Each row is a point on a tangle of strands that fork and nearly touch. The rows are in no order.
In the rows, zero is written as 128.
Points whose rows are less than 206 apart are linked; no others are. Some points are linked to none.
<571>: [112 161  77 135 155 148  85 139 104 153  90 170 117 121 128  60 141 139
 114 113 102 120 189  87 158 123  82 114 142 142 149 125  91 106 140 147
 140 162  98 108 161 102 156  92 158 108 160  78 179 113 142 134  97 114
 143  77 153 128 170 110  48 116 138 140 118 107 181 107]
<211>: [102 155  81 141 150 198 125 136 150 130 150 103 115 118 126  83 160 151
  74 127 171 108 135  73 187 118  87 142 129 145  79 113  86 109 127 126
 111 118 117  71 153  96  91 121 164 112 167  84 108  68 159 144 122 113
 100 151 102 136 182 117  63 172 129 133  95 135 136 108]
<838>: [132  58 163 147 100  81 148 100 140 175  97 117 163 118 125 143 125 118
  96 115 131 153  91 135 117  90 165  99  97 163 130 122 184 115 157 142
 154 153 136 127  90 147 116 148 141 163 142 137 136 113 115 107 127 120
 109 136 153 129  58 174 133 103 106  66 131 116  86  97]
<138>: [129 138 127 169 130 161 160 151 111 107 157 109 130 142 139 190  97 128
 173 165 142 129 124 176  96 137 121 179 111 126  93 139 112 144 107  94
 133 114 150 105 103 161 135 161  92  84 139 158  99 131 134 156 148 138
 118 180 123 158 109  71 146 127 100 164 133 187 111 136]
<87>: [136 129  74 158 144  85  66 102 118 154 101 151 115 110 132  65 120 134
 103 106 102 159 179  67 151 105  61  99 152 137 118 112 139 124 138 142
 141 178  88 116 167 100 162 103 218 118 145  51 170 109 140 136 122 151
 121  93 156 102 131 119  64 150 140 137 124  82 133  99]
<250>: [110 144 100 143 143 139 123 109 128 137 158  88 121  96 121  91 170 117
 106 144 157 175  92  47 154 177 100 145 153 128 121  84 138 114 139 108
 108  79 137 182 174  96 101 170 175 110 123 102  82 138 134 120 137 132
  90 130  93 101 203 106 125 167 154 154 116 132  96 119]
<403>: [ 91 105 126 112 117 185 112 123 140 112 143 124 118 110 131  66 212 120
 104 170 134 126 123  35 210 185 156 167 109 103  92 144 150 106 134  77
 153 101 112 135 115  84 102 145 167 124  97 126  94  58 122 115 170  63
  83  91  67 109 192 144 107 157 146 120 140 108 126 123]
<583>: [142  59 162 122  93  86 123 102 119 126 139 134 150 155 134 126 108 126
 141 110 158 138  83 164 116 123 163 118  94 147 131 106 175 117 148 118
 142 156 110 113  98 154 120 132  97 147 111 139 123 119  90 110 154 123
 111 144 131 115  73 166 172  94  97  77 142 153  98 131]
<67>: [ 91  97 146  86 104 104  58 139  79 138 133 190  96 113 133  34  96 136
  91  58 163 108 141 120 138 136  91  95  96 159 119  93 120  64 137  82
 151 160  73  91 150  79 195 114 188  92 128  70 177  72  98 148 153 146
  97 102 138 106 106  84 111 140  95  77 147  99 152  89]
<225>: [115 123 139 148 119 100  92 111 118 140 113 126 125 122 125  68 141 138
  78  91 150 145 120  95 153  96 124  86  99 172 128 113 157  93 171 142
 156 139 133 135 136 101 126 144 170 131 154 110 139 110 123 124 131 125
 120 100 131 106 117 122  73 140 109  90  80  93 132 107]
<578>: [112 210 100 137 195 126 139 138 116 126 109  87 102 117 136 125 106 128
 134 137  93 158 140 101 139 141 134 149 159 130 178 160 123 118 153 142
 106  99 153 121 166 134 115 143  61 150 166 139 138 172 159 183  58 184
 178 169 130 137 193  47 133 145 139 142  92 123 148 151]
<977>: [108 193 111  99 131 144 172 176 130 176  84  92 126 130 147 181 118 158
 129 112 121 143 133 116  69 119 133 135 205 174 173 132  93  83 133 104
 108 104 185  84  93 159 135 144  69 122 191 139 132 155 171 181  82 162
 115 189 121 177 147  66 115 125 120 167 125 149 167 112]
<262>: [ 85 123 175 149 106 152 122  96 134 110 161 123 109 107 119 102 156 126
 113 168 141 113 129  78 169 167 133 148  60  80  90 147 124 100 130 104
 172 109 100 150 117 100 120 182 172 138  62 129 107  89 101 103 164 101
  76  99 113 102 132 133 112 148 139  89 128 106 113 117]
<387>: [109 105 116  82 113 178  96 141 135  82 181 171  91 114 138  70 106 137
  94 111 189  45 144 130 158 146 112 135  88 142  89 118  86 113 146  74
  91 116  66  23 167  93 142  98 158  83 100  62 113  44  98 164 121 126
 113 116  60 120 154 135 151 158 111  91 164 127 125 107]
<100>: [127 149 171 100  91 135 128 141 148  90 180 124 123 196 145 170 115 140
 172 151 171 133 120 154  98 139 147 150 142 109 118 125  94 146 132 109
 127 116 140  95  98 135  61 177  74 170  91 156  83 139 122 183 106 129
 115 158  48 111 136 132 161 149 113 140 147 135 132 199]
<602>: [123 163 115  64 143 158  84 152 102 102 165 139 108 169 159  67 123 169
 130 106 195 116 115 125 145 134 144 111 162 158 154  98  80  88 158 116
 120 137  96  32 147 104  91 127  77 129 139  91 135 113 120 165  76 153
 138 135  79 132 195 116  84 144  98 126 113 135 162 153]
<881>: [132 113 169  89 124 122  93 123  89 106 127 157 127 211 174 113 106 129
 154 120 144 159 126 147  95 117 176 137 143 143 175 128 126 133 139 132
 171 136 103  89  86 129  97 123  19 172 119 174 154 147 114 122 103 129
 148 106 108 128 136 107 131 100 123 145 160 123 175 168]
<550>: [109 169 105 130 120 156 151 194 127 116 171 117 130 133 134 173 100 162
 184 123 177  90 117 171  76 135  94 160 134 128 104 114  48 115 129  85
 108 100 132  78 108 151 152 150  94  92 149 116  98 102 111 176 125 143
 113 163 111 126 118  80 128 119  94 137 161 186 144 136]
<585>: [ 97 170  69 155 148 193 125 149 141 150 107  93 117 113 130  88 175 144
  76 125 156 127 157  64 192 106 103 142 121 178 127 123  91 106 147 133
 127 119 153 114 147 111 126 109 168  85 199 116 112  81 165 131 124 112
 136 129 132 141 163  98  47 153 123 134  66 120 159 116]
<1040>: [151 134 161 110 131 149 162 119 150 124  90 106 128 162 142 174 130 122
 105 104 101 131 149 132 112 125 157 121 188 141 158 162 123 130 114 153
 136 128 188 103  96 138  67 115  66 169 150 154 121 164 194 154  78 154
 132 161  92 162 123 138 141 124 138 176 101  98 154 145]
<822>: [163 137  96 108 158  37 108 120 121 125  71 141 163  75  84 130  82 114
 149  91 112 133 111 152  88 115 124  91 186 131 176 118 176 101 168 178
  70 105  98 133 159 116 148 123 127 167 165 102 148 159 110 154  70 144
 149 101 156 121 123 149 162  87 142  92 107 153 139  77]
<29>: [145  90 133 172 106 104 117  88 160 146 159 105 145 111 105 156 150 148
  93 122 124 134 117 103 148  96 129  91 115 104  96 132 149 134 136 127
 126 145 156 143 121 151 110 127 207 151 119  99 111 116 129 125 171 157
  92 158 143 127 109 201 127 161 102 111 111 118  33 101]
<536>: [124 135  92 178 139 101  77 107 111 174 127 149 111 111 136  74  82 151
 101  92 105 143 180  97 134  83  60 113 116 144  87 119 125 124 133 108
 142 173  93  92 164 117 191 110 205  82 151  66 181  82 121 145 140 162
 116 133 165 116 110  92  71 154 113 140 142  94 119  99]
<724>: [116 161 102 127 153 121 164 120 143 159 105  65 116 100 155 154 140 149
  89 138 113 160 116  48 121 159 115 130 185 122 177 128 147 129 127 117
 122  91 183 160 152 141 100 174 129 140 145 112 138 165 187 165 116 187
  89 174  97 125 171  65 124 160 160 178 120 123 118 128]
<134>: [143  99 119 134 160  69 139  99 149 169  88  82 140 118 151 148 118 129
  80 130  81 194 127  91 117  93 139 124 133 171 160 138 193 128 159 128
 174 158 141 155 107 137 110 145 142 161 167 140 199 157 162 140 107 168
 105 137 128 128 134  73 101 124 146 163 137  76 104 130]
<819>: [108 139  99 119 124 139 155 102 138 157 116  82 124 100 149 115 176 127
 101 157 122 173 104  21 140 178 113 143 171 102 169 109 150 148 108 115
 129  80 168 204 154 124  95 182 151 129 119 121 121 160 169 116 145 164
  78 156 105 110 198  95 128 164 177 176 136 114 115 132]
<751>: [148 107  93 155 137 146 124  81 162 135 153 121 130 116 108 138 187 127
 139 182  92 133 163  86 193 146 145 130 115  62 104 135 138 150  90 111
 137 163 121 176 127 147 119  95 199 145  67 110 133 130 131  92 187 101
 102 114 146 132 168 224 132 165 151 148 145 108  66 135]
<120>: [104  95 152 115 108 149 144 141 115 123  85 146 135 106 120  94 160  95
 141 125 129 110 119 130 137 154 157 141  87 123 144 133 138 129 123 153
 156 127 112 189 101 103 158 124 113 113  97 165 133 137  94  51 172  63
 156  69 157 121  96 144 121  87 141  73 126 133 180 128]
<159>: [135 137 113 192 139 145 127 103 149 145 137 130 124 117 137 143  92 169
 102 125  96 103 183 130 117  76  73 126  93 113  80 160 104 146 115 122
 148 165 136  72 138 153 156 129 177 108 134  86 161  91 146 141 139 163
 113 146 153 146  85 124  73 140 115 149 139 106 105  94]
<381>: [133 118 130 126 126 136 141 140 117 133 127 163 136 137 146 144  94 139
 155 101 110  99 134 188  72 112 104 115 133 139 113 124  97 129 111 134
 131 159 125  79 112 149 171  92  98  97 138 119 156 132 117 108 135 130
 133 132 162 152  89 129 113  90 107 145 164 153 153 107]
<893>: [147 130 109 160 166  75 116 103 123 137 109 106 140 105 127 156  91 122
 138 142  91 168 129 127 100 121 120 140 141 133 153 129 163 141 161 141
 130 136 134 132 131 146 133 140 114 151 141 121 162 164 141 145 120 151
 109 138 137 124 141  92 142 111 146 143 132 134 104 123]
<544>: [117 134 183 140 107 110 133  97 158 105 195 142 119 141 109 179 126 115
 149 193 113 105 126 159 125 129 136 136  98  52  88 147 126 153 106 132
 120  96  97 166 149 144  96 157 159 171  53 141 101 145 103 125 136 120
 106 123 120  91 124 167 157 159 132 111 161 139  54 148]
<450>: [188 106 134 120 127 146 140  96 144 109 129 116 135 171 126 162 147 117
 120  97  88 138 146 148 148 127 160 114 190 130 141 130 132 144  97 140
 119 158 186 129 103 139  68  78  97 161 137 146 115 159 183 137 109 149
 148 158 100 155 148 180 154 135 142 195 100 108 122 164]
<463>: [140 117 170 124 129  88 110 119 113  95 131 171 135 163 141 123  94 109
 159 174  92 103 152 199 132  99 129 139  62  95  89 177 161 175  70 152
 152 122  83 105 160 148 135 130 101 145  63 153 170 122 112  93 114 114
 131 103 156 109  76 130 120 127 135 137 167 121 149 158]
<505>: [ 76 120 159 101  94 108 133 156 109 137 145 138 122 107 129 132 114 134
 141 112 171 102  89 115  88 165  94 130 111 110 131 102  90  87 152 118
 137 104 117 133 111 112 172 174 141 119  83 113 120 113  91 120 165 124
  92 115 117  98  97 109 123 110 116  68 148 163 139  92]
<919>: [130 102 157 115 112 102 155 134 124 127  72 141 148 117 107 114 156  96
 134 114 119 125  90 135 128 139 165 113 140 125 163 118 155 150 135 185
 128 112 139 190 116 113 118 108  98 152 118 148 107 170 110  68 139  90
 164  93 152 118  98 174 152  89 146  87 115 130 158 126]
<781>: [105 189 132 112 133 189 176 180 107 130  92 141 122 149 143 120 137 117
 144 118  98 112 141 129 111 136 139 157 177 140 155 128  92 139 116 149
 103  99 149 150 118 141 134 102  34 112 168 181 111 146 152 131  94 126
 180 144 151 163 159  53 123 106 153 154 118 147 196 140]
<465>: [134 110 100  89 106 181  72 109 159  93 146 165 137 149 117  79 188 115
 108 113 145 103 130  99 184 122 152 104 167 129 100 105 117 146 123 142
  78 140 115  73 154 117  79  58 158 145 119  83 118 101 137 140 129  99
 120 112  95 115 208 225 104 167 134 158 110 125  94 159]
<488>: [121 159 123 183 144 169 176 127 137 108 155 101 130 121 128 192 118 130
 144 193 133 132 127 138 117 144 115 177 108  81  97 145 114 158 105 109
 138  94 146 155 133 151 110 189 126 119 114 159  77 142 131 153 160 134
 110 173 116 138 131  87 154 134 134 161 139 175  86 124]
<248>: [124 118 124 131 130 122 138 110 138 144  91 141 132 102 118 111 166 117
 132 153  86 139 149  72 142 161 115 138 133  66 157 126 119 155 113 168
 159 142 114 178 122 106 134 129 151 169  76 103 143 156 133  68 146 107
 107  71 147 105 130 173 117 128 177 118 149  99 147 121]
<396>: [161  79 119 123 123 175 190 131 143 122 157 136 136 162 138 166 160 147
 147 144 115 118 112 136 125 161 134 125 143  99 120 111 112 166  69 119
 121 172 149 120  87 144  99 103 108 108  67 124  99 147 124  94 171 123
 121 188 130 161 133 218 156 138 130 162 147 141 108 126]
<27>: [201  75 123 136 114 199 166 130 155  90 175 154 142 179 123 145 153 137
 159 126 128  97 123 185 139 135 128 104 141 104  69 135 112 163  51 111
  89 186 140 106  91 123 105  82 127  81  96 132  83 115 133 102 152 114
 154 173 135 160 117 209 171 151 104 179 118 137 119 134]
<963>: [100 125 147 106 113 165 100 115 133  71 202 158  80 109 122  91 112 130
  98 147 168  47 158 144 158 153 118 140  37 116  73 149 106 108 132  64
 121  92  78  71 172  90 141 135 176  96  67  89 102  56  88 150 112 128
 107 106  65 108 128 133 153 166 121  76 159 108 108 117]
<931>: [108 146 118 109 133 167  92 132 131 121 173 120 107 147 161  78 133 167
  82 119 181 125 121  97 170 107 109 109 133 167 111 104  98  97 149 128
 123 140 112  36 153 104  87 139 133 131 144  76 135  92 144 166  99 150
 100 163  83 132 178 112  60 178 104 127 100 111 129 135]
<915>: [137  88 120 157 104 136 116  93 157 143 141 110 134 131 118 122 187 136
  91 135 142 149 126  79 188 112 161 107 110 123 103 121 149 140 115 115
 139 161 146 159 113 139 105 116 199 131 101 115 124 105 134 104 192 120
  95 144 136 130 143 204 104 167 124 135  98  99  60 130]
<129>: [115 126 169 116 111  72 126 154 130 104 147 154 132 175 152 184  80 135
 177 181 123 116 127 187  79 117 121 147 109  81 107 159 114 172 108 143
 144 113 100  81 132 149 123 160  86 154  75 141 136 121 109 136 123 117
 107 138 118 112  82 144 142 123 123 130 180 146 149 161]
<925>: [ 78 106 151  86  91  61  93 161  88 138 132 154 123 105 118 123  70 129
 167  99 168  97  95 162  70 144  92 120 109 119 131 118 105  77 148 122
 123  98  83 122 142 103 201 185 133 149 102 116 153 123  72 154 135 123
 109  88 125  84  77 112 152  85 112  41 151 173 153 109]
<310>: [101 151 150 171 130 146 151 133 106 102 137  98 127 100 111 144 122  96
 143 175 143 154  95 119 126 160 138 182 100 118 120 136 149 150 141 125
 120  70 141 197 138 126 122 193 111 116 124 186  86 167 116 134 160 120
 148 137 127 124 148  69 170 122 141 120 109 169 111 143]
<1073>: [112  74 151 118 118 137 156 140 108 176  95 111 142  98 124 103 149  88
 147 140 114 171  97 108 119 153 157 158 107 154 156 100 157 146 116 126
 168 148 137 201  72 131 188 140 105 105 108 163 166 167 111  47 181  89
 145 106 178 132 121  93 123  90 139  97 157 141 150 127]
<279>: [105 151 197 114  96 125 164 159 138 106 122 144 135 170 155 199 112 129
 142 164 131 123 114 154  78 126 135 149 152  88 133 164 107 158 119 157
 134 100 135 110 108 134  90 165  76 170  96 168  95 144 139 146 119 110
 114 157 105 135  90 133 158 130 128 115 145 142 161 151]
<216>: [114 181  64 135 167 159 113 153 130 167  86 110 117 135 137  94 159 131
  89 113 113 140 188  74 174  96 107 135 135 190 171 131 103 117 164 148
 147 166 150 139 148 121 155  87 156  98 201 115 163 119 157 131 100 124
 177  92 140 139 162  98  45 115 142 162  86  75 167 120]
<553>: [118 164 152 120 114 189 150 146 130  76 145 150 129 122 121 111 158 133
 117 124 172  67 102 140 141 150 130 130 117 113 110 130  89 115 138 155
 103  76 123 133 138 100  88 140 104 113 123 149  59 108 119 121 123 111
 148 119 101 119 137 127 121 129 129 105  92 152 150 136]
<124>: [ 89 188 122 160 156 121 124 147  95 135 154  95 116  91 116 111 102 117
 154 166 125 166 107 110  99 170  89 184 121 117 136 109 120 120 153 118
 115  72 110 170 156 106 169 193 109 126 131 142 115 158 113 155 114 135
 136 118 118 100 170  41 140 141 143 107 124 151 130 136]
<732>: [144 111 111 132 159 100 145 117 167 172  83  82 125 106 142 151 149 143
  64 122  82 163 153  71 142 108 123 113 158 151 156 137 157 140 141 137
 176 166 163 164 117 130 115 114 169 140 154 101 177 148 177 125 126 164
 110 119 122 133 121 115  64 121 162 181 128  66 122 124]
<913>: [177  80 104 192 123 117 137  90 135 128 131 104 138 141 107 125 122 123
 140 129 121 144 142 169 162  94 175 102  79 143  91 132 198 162 103 112
 137 190 147 158  97 158 141  77 150 111 134 161 127 113  99  93 176 113
 172 132 166 153  73 200 163 123 111 113 110 108  87 137]
<302>: [136 168 159 108 110 194 142 122 142  85 190 129 122 181 143 159 150 122
 144 166 154 125 128 140 135 148 158 158 139  97 113 125 105 157 102 109
 108 107 131 147 133 135  52 158  90 150 102 170  64 135 134 164 106 127
 128 169  59 114 182 122 157 157 141 155 130 145  94 187]
<875>: [137 107 106 142 157 159 219 140 143 154 120 112 132 113 135 205 134 140
 126 165  78 118 125 131  89 147 109 138 155  88 129 136 114 168  71 144
 149 156 165 134  89 146 130 103 109 112  79 122 133 159 139  89 167 126
 129 161 174 175  91 174 131 118 139 154 176 144 142 102]
<816>: [165  96  82 178 131 110 136 103 133 159 100 101 135 126 112 111 113 114
 122 112 117 161 150 145 140  82 154 116  94 176 117 128 188 152 146 124
 152 193 151 166 103 157 182  81 163  92 175 155 151 109  98  86 171 103
 186 111 167 149  66 159 131  92 120 115 109  96 101 119]
<292>: [145 152 159 127 109 175 117 119 147  73 135 163 123 141 115 114 178 122
 133 137 140  78 137 148 174 123 150 118 100 106 108 153 113 130 126 165
 118 116 128 137 131 113  78 112 126 138 117 155  83 117 129 110 118  96
 146 105 115 114 136 152 114 145 128 117  89 119 142 166]
<1054>: [116 121 143 109 115 106  93 162  98 134 123 160 129 120 133 146  74 133
 161  77 130  99 123 216  73 101 113 116 105 163 108 121 103  89 121 114
 105 125 114  78 120 151 212 109  95  90 165 151 155 119  93 135 124 132
 139 122 165 146  80 104 134  71  87 112 166 177 161 107]
<274>: [189 124 123 137 131 117 153 132 164 104 106 132 146 110  71 196 180 127
 117  95 119 109 114 170 151 118 135  81 171 102 119 159 141 143 110 171
  66 106 184 186 109 138  89  66 163 141 160 145  67 139 154 110 133 130
 183 120 147 144  79 199 194 129 114 135  79 130 109 119]
<627>: [146 140 108 161 148 127 130  91 158 116 125 106 132 100 102 158 160 116
 135 178  80 135 155 103 173 145 133 150 129  59 137 146 143 163 107 152
 139 129 143 199 140 137 116 115 171 172  97 130 130 160 147  99 155 127
 119  94 147 111 149 159 144 135 174 149 129 101 102 142]
<445>: [112  87 156 102 126  58 134 134 125 185  73 108 165 102 129 133  97 101
 134 149 113 203  81 107  88 131 153 150 155 148 202 124 195 143 147 159
 147 109 108 161 114 123 143 186 111 200 139 144 179 176 138 121 101 121
 106 106 141 107 119 109 165 110 168  67 152 121 142 111]
<414>: [173  46 146 158 100  97 137  99 122 116 147 124 150 156 113 149  99 108
 160 138 128 135 100 207 141 123 170 116  84 131  81 129 194 147  90 106
 121 168 105 141  99 155 119 106 104 120 102 170 108 120  91  99 166 111
 153 157 162 150  55 186 208 116  89  99 137 156  90 137]
<235>: [108 197 107  71 158 136  97 149  84 121 136 143 116 161 155  70 122 155
 151 121 153 149 131 102 117 145 149 128 186 121 191 103 102 113 158 129
 117 127  95  95 154 110 108 140  48 147 124 116 146 142 110 158  74 155
 151 119  97 128 211  80  99 133 124 132 128 144 174 162]
<275>: [111 116 142  79 110  56  88 170  89 128 106 175 141 116 125 144  64 122
 181  98 142  95 101 212  61 110 116 113 127 138 134 135 119  90 129 141
  90  80  75 105 152 116 196 144  98 126 148 152 152 130  79 160 109 103
 146 107 155 121  78 116 160  69 109  72 147 192 179 121]
<161>: [135 176  97 137 189 129 143 116 140 133  99  49  99 111 141 154 131 139
  87 115  89 160 141  82 147 142 133 131 165 153 167 160 145 120 135 129
 113 119 190 137 142 151  94 139 103 136 188 127 149 164 187 193  75 197
 144 182 105 153 171  64 126 152 153 184  87 120 122 150]
<63>: [103 118 153  75 123  88 138 146 111 201  63 126 147 133 135  78 151 115
  90  84 124 157 104  94 112  81 154  87 144 208 182 103 167  99 165 129
 184 139 138 163 120 102 144 137 128 133 202 141 188 157 143 116  91 115
 151  77 144 125 134  98  57  92 121 141 112  52 153 100]
<43>: [147 142  81 157 151 149 145 136 140 140  99 124 123 137 123 126 124 114
 135 114 103 125 177 153 133  84 127 129  99 179 128 143 138 148 135 140
 150 187 151 147 115 147 186  59 143  77 181 162 152 122 115  87 151  96
 196  85 169 160  85 143 104  80 119 146 101  90 150 121]
<258>: [108 104 156 114 122  54 142 141 127 203  67 126 157  85 110 131 115 104
 129 127 101 168  91  93  81 146  91 129 159 121 175 111 148 119 130 160
 153 112 114 167 105 101 172 183 153 175 120  97 164 173 146 101 126 131
  96  99 155  95 100 117 124 110 157  68 145 122 143  68]
<687>: [219 121 146 136 106 112  86  88 144  78 174 157 127 179 107 145 136  95
 166 140  96 112 140 216 167  95 149 107 130 114  83 145 149 155  90 143
  95 150 128 148 125 140  82  74 127 145 129 166 103 128 150 133 103 113
 186 131 126 119 123 144 174 168  99 176  97 121  85 186]
<685>: [143 142 138 143 130 113  86  86 126  85 136 167 121 139 121  85 122 114
 154 170  98  92 188 165 169 113 130 124  47  86  80 164 159 164  97 123
 141 137  84 122 173 140 134 118 150 128  76 131 160 106 105  89 122 116
 127  75 139  97 112 144 115 143 138 134 142 103 126 172]
<226>: [ 99 102 142 105 118 116 157 136 126 179  79 150 135  99 123 101 163 117
 116 124 104 130 110  67 101 167  95 120 151  86 159  98 106 123 122 161
 157 131 122 169 111 100 157 148 144 134  83  84 143 154 134  69 153 112
 101  92 159 104 113 159 100 117 158 100 155 118 156  81]
<984>: [148 100 108 149 164 123 196 125 156 178  95  91 128  95 130 189 140 139
  95 151  68 145 143 102 111 128 117 135 135 125 138 143 141 151 105 135
 178 175 169 156  89 145 144 108 149 130 116 112 176 164 153  99 157 136
 124 132 159 165  91 142 105 105 145 162 156  93 125  98]
<1074>: [100  94 143  98 103  99  83 147  87 135 124 149 114 107 126  34 121 124
  87  55 183 139 101 109 149 124 118  76 112 184 129  80 148  62 165 104
 147 127 100 134 144  83 176 124 172  90 147  95 154  90 101 121 150 132
 114  98 138 100 120  88  89 134  98  69 106 114 148  96]
<389>: [120 134 139 106 130  33  91 164 108 113 115 147 148 128 129 158  49 108
 195 152 137 147 101 191  59 119 130 138 133 128 140 152 159 124 143 151
  91  64  69 122 160 119 153 156  95 150 145 161 135 137  91 164  96  92
 140 122 143 118 100 107 183  99 133  84 138 175 157 156]
<810>: [112 112 167 114 106 158 122 108 175  85 224 155  97 147 114 139 122 140
 138 163 161  78 141 149 136 146 133 135  77  91  73 128 101 133 117  85
  99 109  85 114 148 140 111 145 178 110  53 105  95  92  78 142 132 131
  92 124  68  94 138 180 157 153 125 118 174 139  55 131]
<907>: [159 115 134 114 129  99 174 135 147 134  63 123 142 114  91 161 170 104
 113 100 113 123 110 141 141 132 169  96 174 138 159 132 166 145 127 182
 103 116 185 192 110 131 104  71 116 144 150 153  91 170 141  83 120 103
 185  92 149 141  82 210 170  92 138 113  93 105 156 123]
<994>: [131 160 140 157 121 138  91  96 144  93 130 139 123 127 107 113 153 133
 106 126 132 101 155 122 173  95 131  96  93 119 119 153 132 119 150 172
 133 132 140 129 151 121  96 119 165 170 142 128 112 127 138 137 112 122
 139  90 126 109 128 158  96 142 119 100  78  95 123 148]
<111>: [135  92 140 107 133  45 111 141 123 140  87 120 169 122 124 164  53  91
 170 162 143 213  93 148  66 127 181 156 155 155 184 134 196 127 155 153
 115  90  97 133 129 147 130 155  95 183 158 176 140 145 116 148  86  94
 119 129 149 140 118 117 215 102 167  77 133 157 145 147]
<160>: [ 84 141 177 152 114 123 136 109 139 108 163 132 119 114 116 137 129 109
 134 192 117 111 130 125 124 159 111 157  82  43  93 150 117 142 114 133
 143  87  82 168 146 111 126 196 150 159  50 145 100 128  99 104 144 108
  96  93 121  96 110 143 135 142 156  99 152 129 109 127]
<700>: [165 140 116 162 134 130 132 117 129 100 134 113 148 108  93 163 147 123
 132  98 147 124  92 146 123 126 116 109 152 125 117 125 134 131 139 142
  68  93 166 154 146 136  98 115 144 120 154 124  57 145 132 133 131 146
 150 152 122 134 134 165 165 126 121 146  90 167  72 115]
<334>: [134  88 145  88 140 148 196 143 116 175  95 129 123 154 140 143 149 105
 129 123  83 147 117 124  82 125 158 127 144 155 168 128 135 156  92 152
 194 183 133 135  84 121 124  70  54 142 103 153 169 179 116  65 125  82
 171 107 170 161  95 169 130  75 127 139 177  93 178 132]
<832>: [ 93 200 110 133 174 132 109 149  83 125 141 111 117 125 138  89 104 126
 159 155 117 163 123 112 120 151 125 159 133 125 171 123 110 121 159 131
 108 102 106 143 165 113 146 157  63 137 146 149 145 158 115 156  83 154
 168 127 131 121 202  34 123 135 134 123 120 148 152 164]
<327>: [122 102 103  71 105 170  95 160  87  94 172 165 113 112 158  77 107 128
 123  83 177  64 138 160 140 151 143 139  97 161 119 101  82 113 138  53
 117 149  89  36 126 121 186  66 124  45 120  94 138  49 105 131 161 124
 114 134 113 140 154  89 155 127 109 119 179 136 134 118]
<522>: [ 96 114 138  76 116  92  59 149  79 156 141 190 113 145 152  73  78 176
 131  66 150 107 147 161 106 115 106  96 118 147 141  86 101  82 126  78
 153 175  74  59 129 134 205 124 139  97 120  87 217  96  96 150 142 146
  94 110 148 108 113  85 111 110  94 121 194 124 156 102]
<308>: [173 140 119 124 122 188 128  96 125 101 175 101 130 189 145 143 149 116
 141 132 127 156 141 127 153 154 158 147 159 130 132 124 117 148  88  99
 102 141 164 130 135 139  52 130  95 151 139 151  79 157 172 167 115 157
 135 192  65 143 203 124 164 155 137 205 104 145  91 195]
<521>: [213 106 156 125 108 151 119 112 147  82 166 159 131 197 136 134 128 109
 170 138 116 108 135 220 144 115 125 116 144 110  85 139 115 155  85 132
 100 156 127  98 106 124  91 102  80 114 117 160  94 123 148 120  97 114
 170 160 112 133 106 131 169 153 100 197 112 132 136 168]
<61>: [143 122 113 136 154  78 143 140 136 144 100 140 147 118 133 211  74 129
 152 137  98 149 133 157  54 123 111 134 157 120 143 143 129 140 138 142
 119 133 135  89 107 160 150 127 109 142 137 123 162 153 136 143 114 134
 101 157 149 153  90 124 147  98 132 144 161 155 133 106]
<78>: [127 180 110 166 165 158 159 169 121 116  83 120 131 112 104 157 128 109
 156 122  90 107 136 162 131 117 108 148 129 144 135 154 104 127 135 155
  99  98 168 157 133 147 153  96 100  80 193 157 104 145 154 136 105 122
 193 138 180 160 125  64 130 112 136 151  95 154 163 109]
<1068>: [ 96 225 103 131 139 157 169 197 119 145 131 102 128 113 124 164 120 157
 160 118 165 119 104 131  82 130  98 148 175 129 146 109  71  95 143 104
  86  73 155 108 127 142 145 151  73 112 175 134  86 134 132 182  97 149
 127 185 123 138 152  66 130 133 110 123 117 195 158 119]
<683>: [125 152 153  84 123 142 178 135 134 162  70  95 117 146 146 163 131 131
  95  85 121 133 128 110  82 126 164 115 204 181 178 151 117  96 139 126
 119  99 194  94  93 138  84 133  48 133 184 149 129 161 193 164  60 155
 134 160  93 179 128 112 125 119 120 172  91 100 165 114]
<639>: [159 166  61 177 166 177 134 134 145 100 110 129 126 128 121 129 143 134
 141 128 114  98 184 153 161  97 103 136 116 140 111 147 109 156 121 147
 111 155 148 133 147 144 147  65 149  67 183 140 113 108 151 109 130 117
 185 119 159 161 118 129 104 120 131 169  97 129 150 138]
<609>: [135  88 131 129 112 146 120 120 114 113 171 117 125 151 157 106 141 139
 122 115 172 157 102 116 147 149 162 144 108 169 118 102 143 136 141  79
 147 161 127 116 104 144 115 134 118  83 101 123 122 104 116 114 181 140
  93 167 100 132 157 111 123 129 113 152 130 133  85 137]
<270>: [128 145 134 181 117 109  91  71 152 117 137 149 117 123 101 110 125 132
 119 154 105 107 189 113 171  95 107 110  62  80  92 161 146 135 125 144
 156 149 107 128 157 126 139 134 200 166 104 111 145 110 128 116 134 129
 109  71 149 101  99 168 102 145 130 102 118  83 107 134]
<988>: [159  52 131 131 110  50 126  89 154 170 130 105 164 126 134 169 117 145
  80 102 120 172 102 117 126  74 148  74 133 145 132 106 186 122 158 121
 134 161 145 124  97 166  97 133 177 168 146 111 143 101 126 140 116 161
  68 178 129 116  87 195 138 156 107 108 132 109  31 114]
<547>: [150 141  90 177 135 153 122 102 133 117 163  83 135 101  95 147 172 126
 116 122 151 150 104 108 166 140 122 134 137 119 106 111 128 133 123 114
  80  93 169 178 172 135  90 132 192 119 144 111  61 143 144 138 158 140
 128 153 114 128 185 160 148 145 139 167  98 154  48 115]
<1027>: [120 120 106  67 109 104  66 161  86 115 166 167 102 136 158  87  71 166
 156  66 182  80 135 179 105 132 127 121 114 159 130  83  75  97 144  64
 125 155  82  40 132 144 197  98 120  75 122  84 174  84  84 152 147 153
 118 115 123 125 130  91 149 113  92 126 192 146 149 132]
<596>: [ 81 141 159 125  98 167 147 156 113 106 138 138 121  84 107 108 149 131
 109 109 174  64  93 115 124 164 101 127  94 113 110 128  76  78 146 136
 128  63 131 147 130  88 145 163 147 106 110 139  78  93 109 110 157 108
 120  94 125 120 108 117 108 112 126  69 105 155 157  92]

A fork is a point with three links. Follow the links from the first point to the second and name the forks in between, in order.
<262>; <129> -> <994>
<732>; <751> -> <275>
<381>; <522> -> <275> <994>
<216>; <250> -> <832>
<463>; <134> -> <994> <275>

Follow the links from the first point to the second, and from the first to the third. Name the last point that the two ways share.
<685>; <627>; <381> -> <275>
<310>; <120>; <211> -> <832>
<683>; <522>; <275> -> <994>
<553>; <308>; <387> -> <994>
<984>; <226>; <463> -> <275>

Name the points in between on the shortest way along the links from the first point to the second, in order.
<875>; <67> -> <984> <732> <134> <893> <61> <381> <1054> <275> <925> <505> <596> <553> <292> <994> <225> <1074>
<120>; <585> -> <919> <907> <274> <700> <547> <250> <819> <724> <161> <578> <832> <235> <602> <931> <211>
<602>; <550> -> <235> <832> <124> <310> <488> <138>
<463>; <488> -> <129> <279> <100> <302> <308> <450> <1040> <683> <977> <1068> <550> <138>
<262>; <925> -> <160> <544> <810> <963> <387> <327> <1027> <522> <67> <1074> <225> <994> <292> <553> <596> <505>
